The views of a scene show one set of named points, each view turned or mirrored, and shifted as a whole, with a little noise and some points left out.

Scene 1
View 1
j34: [ -2  -3  -2  -3  20  13 -20  29 -15  15  43  -2  -1  -3  11   6 -26  38
 -24  19  29  14  21]
j339: [ 22  -4   2 -11 -34 -32   4 -10   1  15  30  -2  -3  12  26   2 -11  -5
  -8   5  17  10   6]
j805: [  6  20   5  -2 -12 -10 -10 -15 -27 -17  22   8  12  -6  10  16   1  -5
 -27  19  16  44   5]
j727: [  4   6   5  -7   4 -13 -21   6  -3 -10  45  13   2   0  25   1  -1   1
 -39   2  36  26   8]
j584: [ 27   9  25  -1 -40 -60  -3  10  26  28   2 -15   8  12  11  39   5 -56
  -7  -7  36  -6  -6]
j142: [ 15   2   8  -7 -15 -25 -14  18   6  17  22 -14  -2   7  11  28 -15 -11
  -9   7  36  -9   9]
j994: [ 10 -18 -16  -6  -5  -5   0  20  -1  27  57  18  -8   9  36 -35 -29  51
 -14  -1  16  22  24]
j774: [ 25   6   6  -8 -43 -39   3   0   5  25   6 -17   5  11   6  24 -15 -25
   4   8  20  -3   5]
j394: [ 19  14  23 -20 -27 -18   3 -40 -10  17   4 -32  20   8 -17  27  -9 -38
 -23  33   1  20   1]
j541: [ 14 -14   8 -19  -2  -4  -6   4   3  33  40 -26  -4  13  10   8 -31  14
 -16  23  21 -10  15]
j692: [  6  11 -19 -17 -16   6 -10 -14 -38 -25  34   3  -3  -2  10  -1 -23  24
 -15  24  15  21  20]
j368: [ 12  -5   6 -18  -8  -3  -5 -20 -19   5  36 -18  -3   8  15  18 -19   9
 -18  33  14   6   8]
j514: [  9   0  18 -25   6  -9 -19  -5  14  10  43 -17   5   8   5   2 -12 -13
 -45  10  33   5  11]
j402: [  7  28 -17   7 -28 -28 -19  13 -22 -35  19  31   3 -11  23   9   4  -4
 -13  -9  37  35   9]
j849: [  8 -10  27 -18  17 -23 -29  16  33  15  54 -13  -1  10  24  11   1 -19
 -49  -3  52  -7   4]
j395: [  7  -5   0 -20   5  -1 -16  19  14  21  46  -6   2   6   5 -18 -27  14
 -33   1  32   3  24]
j37: [ 19   3  19  -2 -20 -25   1   5  -2  38   5 -26  11   9  -3  40 -16 -19
  -3  23  16   3   4]
j457: [ 16  -6  12   0 -17 -23   6 -10 -11  23  27  -2   4   8  26  15  -8   3
 -11  19   9  25   1]
j366: [ 12  -8  15 -22  -3  -7  -2 -26  -2  17  46 -12   5  12  16  -5 -11   2
 -38  22   9  22   6]
j245: [  4   0  17 -15  16  -1 -20   1   0   7  41 -16   4   3   8  17 -11  -1
 -39  20  31  10   9]
j590: [ 17 -11  -2 -27 -18  -1   3 -14  -8  27  35 -26  -3  14   3  -4 -39  18
 -10  27   7  -6  19]
j454: [  7  -9 -13 -10  -3  -4  -8   9  -6   7  55  16  -6   6  33 -25 -21  38
 -22   3  20  23  21]
j516: [ 14 -33  12 -20  11  -6  -3  12  22  53  63 -16  -9  20  30 -16 -32  30
 -26  11  22  -8  16]
View 2
j457: [ 15 -11   6  16  -5 -13   8 -13 -24 -19   7 -11  -7  -6  16 -18  -8  -8
  -9   2   4   8   9]
j541: [ 29 -14  -4 -10 -28  11  13 -39 -15   1   3 -19  -5 -16  -5  -9 -10  10
   6  16   1  -1  22]
j339: [  9 -16  18   5 -21 -27  11 -21 -16 -12  17 -21 -10  10   8 -30  -3  -5
  -9   8   4  11  13]
j692: [-18  -9   4 -15 -28  15  11  -2  -1  -6   3  20   7   9  13 -39 -15   6
   6   1  10 -22 -10]
j394: [-12 -16   8  38  11  -9   4 -34 -11 -21  14 -21 -22 -28 -13 -33 -45  26
 -39  12 -12   3  -9]
j245: [  5 -11 -16   5 -19  16  17 -10  -6  -8  17  -1   1 -20 -16   0   5  16
  -7  -1  -6  -1  22]
j142: [ 11 -25  11   9 -32  -4   0 -15 -12  -5  28 -34  -9 -18 -12 -15   6  14
   1   1  19  12  23]
j454: [ 18   1  -5 -18 -41   3  27  -5  -6  -7   0   6   6  28  21 -13  17 -18
  13  10   6  -9   9]
j402: [-30 -16  19  16 -38 -11   2  36   2 -20  33   0   5  18  14 -36  20  -4
   1 -16  30   1  -7]
j727: [ -5  -7  -8   5 -30   0  23  13  -1 -16  24   6   6   9  -1  -7  25  -1
  -4  -8   1   2  19]
j395: [ 22  -3 -12  -6 -48  14  28 -20   5  -4  13 -19  -1   6 -11   2  18   8
   4  20   3  -4  16]
j368: [  3 -15   1  -6 -10   4   8 -25 -16  -4   4   3  -2 -15   1 -25 -20   8
  -5   2  -3  -6  12]
j774: [  6 -26  27  22 -22 -25  -5 -27 -16 -11  26 -47 -19 -12  -4 -34 -15  12
 -13   9  18  18   9]
j584: [  4 -33  28  45 -18 -40  -8 -15 -17 -19  50 -64 -24 -22 -20 -20   8  15
 -26  -2  16  40  26]
j34: [ 22  -5 -17  -8 -39  37  14  -2  -8  -5   0   1  11 -11   7   5  10   2
  21   5  18 -17   9]
j366: [ 10  -4 -10   3  -8  -5  29 -25 -10 -13   5   2  -6   1  -1 -12  -8   0
 -19  10 -21   0  14]
j849: [ 16 -17 -16   5 -32  -5  27 -11  -5  -6  37 -19  -2 -12 -31  14  39  12
 -11  -3 -11  21  53]
j805: [-23  -8   1  24 -10   3   8  17  -5 -25  16  11   1  -2   9 -26  -7   5
 -15  -9   5  -7  -9]
j516: [ 54  -4 -16 -22 -33   5  33 -45 -19   3  -3 -19  -4   2   0  10  13  -9
   9  24  -9   3  38]
j590: [ 20 -11   2 -15 -25   7  15 -48 -12   2  -4 -14  -8  -4   0 -26 -26  10
   1  24   0 -10   7]
j37: [ 13 -24  11  34  -8  -3 -11 -21 -22 -17  17 -38 -16 -36  -4 -16 -22  16
 -13   4  16  11   6]
j514: [  4 -10 -13   6 -26   4  25 -18   2  -8  24 -12  -5  -9 -25  -2   9  18
 -16   8 -14   4  24]
View 3
j37: [  5 -10 -10  32   9 -25   3   8  13 -16 -13 -26  -3  20  11 -18 -25 -26
   2  13  14 -17  13]
j395: [-45 -12  27  36   3  21  14 -23   2 -18  10  -9 -39   3   1   3   2  -5
   6 -18   2  -1  12]
j692: [-20 -14   5  48 -33 -17  -2 -23  -5 -33 -19 -12 -45  13 -30 -22  19  18
  -5   4   7  30  24]
j516: [-28  -9  32   3  17  29  23 -45   5  -2  14   2 -41 -14 -12   8 -24 -12
  23  -6   6   4   4]
j142: [-15 -22   2  26  -7  -4  13   9  10 -25  -3 -27 -16  18   4 -10 -17 -16
  16 -21   6 -12  14]
j805: [-17   2  -8  49 -24 -18  -3  -7  -1 -30 -15 -32 -15  37 -14 -16   7  23
 -30   9  13  13  10]
j774: [  2 -22  11  31 -12 -30   8  12   4  -7 -18 -34  -1  21  17 -16 -29 -28
  11 -14  20   0  16]
j34: [-38  -8   5  28  -5  14  -1 -23   8 -35  21   3 -47   5 -20 -13   8  13
   7  10 -13  -6  21]
j457: [ -4  -3   7  20 -12 -15   6 -17   3  -9  -5 -24  -9  21  -9 -11 -25   3
  -4  13  15  12   6]
j245: [-25  -3  -8  33  12  16  16 -15   9 -34  -7 -23 -30  15 -13   0   3   1
  -6  -6   8  -8   2]
j368: [ -3 -10  -6  31  -2 -10  11 -23   5 -25 -26 -16 -34   8 -22 -13  -5  -4
   2   6  15  16  10]
j584: [ -1 -17   6  24  -7 -19  19  32  12  -7 -10 -57  25  38  31  -5 -44 -31
   4 -32  22 -19   1]
j514: [-30  -6   4  39  14  17  23 -15   6 -25 -13 -28 -27  15  -3   8   1  -7
  -8 -22  17  -3  -3]
j590: [ -8 -19  17  36   5 -12   9 -31   2  -9 -22  -1 -45 -10  -9 -12  -6 -22
  15   2  16  18  19]
j727: [-38  -2   7  31 -20  15  14 -13   1 -29   5 -30 -20  30 -17   1   4  25
 -15 -17   6   8   2]
j339: [ -8 -15  22  25 -21 -15  13 -12  -2  -3 -11 -29 -10  19  -2  -9 -25  -6
   5 -12  18  20   9]
j454: [-38  -8  33  23 -30  11   7 -39  -5 -14  16  -6 -38   8 -22  -5  -3  23
   3  -4   1  26  15]
j994: [-41 -10  48  15 -29  12   4 -45  -7  -1  31   6 -41  -2 -17  -6 -12  18
  13   3  -5  25  19]
j394: [  9  -2 -12  59  19 -34   6  -4   5 -12 -48 -36  -7  21  11 -10  -8 -26
 -24  11  37   4   3]
j541: [-14 -16  10  24  13   4  14 -23   8 -17  -7  -5 -39  -5  -8  -6 -13 -21
  20  -3   8   0  13]
View 4
j849: [-12 -12   4 -16 -23 -13 -26  -4   6  -3  55  -1  -7 -21  34 -16  24 -20
  15   7   1  25 -37]
j366: [  3  13 -27   1 -15 -15   9  -6  16  -9  21   0  -8   8   3 -14 -17   0
  -1   0 -14  13 -26]
j142: [ -1 -19  -9   1 -14 -16  -3  -6   2  12  42  -7  13 -27  24   8   6  19
 -26   4 -13  39 -19]
j402: [ -7  18  30   4 -36  11  -9 -15 -19  24  -8 -20  23 -27   8  -5 -18  16
 -25 -18  -4  56  26]
j584: [-13   1   6  27   2 -59 -18   1 -12  16  50 -20  12 -47  44  14   7  18
 -33  13 -49  54 -32]
j37: [ 13  -6 -17  30   4 -36  14 -12   5   1  45   0  10 -22  13   9  -5  36
 -39   4 -20  46 -26]
j457: [  8  19 -31  10 -14 -19  13  -5   6  -4  15 -10   6 -20  14  -2 -19  25
 -13   4 -14  37 -18]
j994: [ -8   6 -50 -47 -25  26   6   6  24  -8 -22 -10  18  -2  25 -11  -8  13
 -11  18  20  33 -13]
j394: [  9   8  -6  44   8 -49  17 -16   6   3  40   1  -3   9 -11   3 -22  17
 -36  -7 -48  22 -25]
j516: [ -2 -15 -60 -39 -16   0   5   8  33 -15  27   2   1  -4  30  -9   9   3
   0  24   9  13 -44]
j245: [  8  -9  -5   3 -18  -5   3 -16  12  -6  42   8  -3  -3   4 -13   3   3
  -3  -5   7  24 -22]
j541: [  6 -25 -40 -15 -13  -7  13  -2  23  -1  37   4   6  -3  13   2   1  16
 -21   9  -5  17 -30]
j34: [ 11 -16 -20 -19 -22  26  13 -15  20  -8  18  10  14  -2   5 -12   4  19
 -16  -1  38  38 -10]
j774: [ -4  -7 -16  13  -3 -38   2   1   0  18  32 -14  16 -24  24  16  -8  28
 -44   8 -44  40 -20]
j514: [ -4  -8  -1  -3 -14 -14  -7 -10  11  -2  39   5  -3   3  11 -14   6  -9
  -5   1  -9  19 -27]
j339: [ -6   9 -27  -3 -18 -21   1   5   4  10  11 -18  11 -19  22   3 -16  16
 -22   7 -32  30 -15]

Which points are out of place in each view (at most two, in the order of its rows)? Write - if all are in place.
view 1 => j37
view 2 => j394
view 3 => -
view 4 => j849, j402
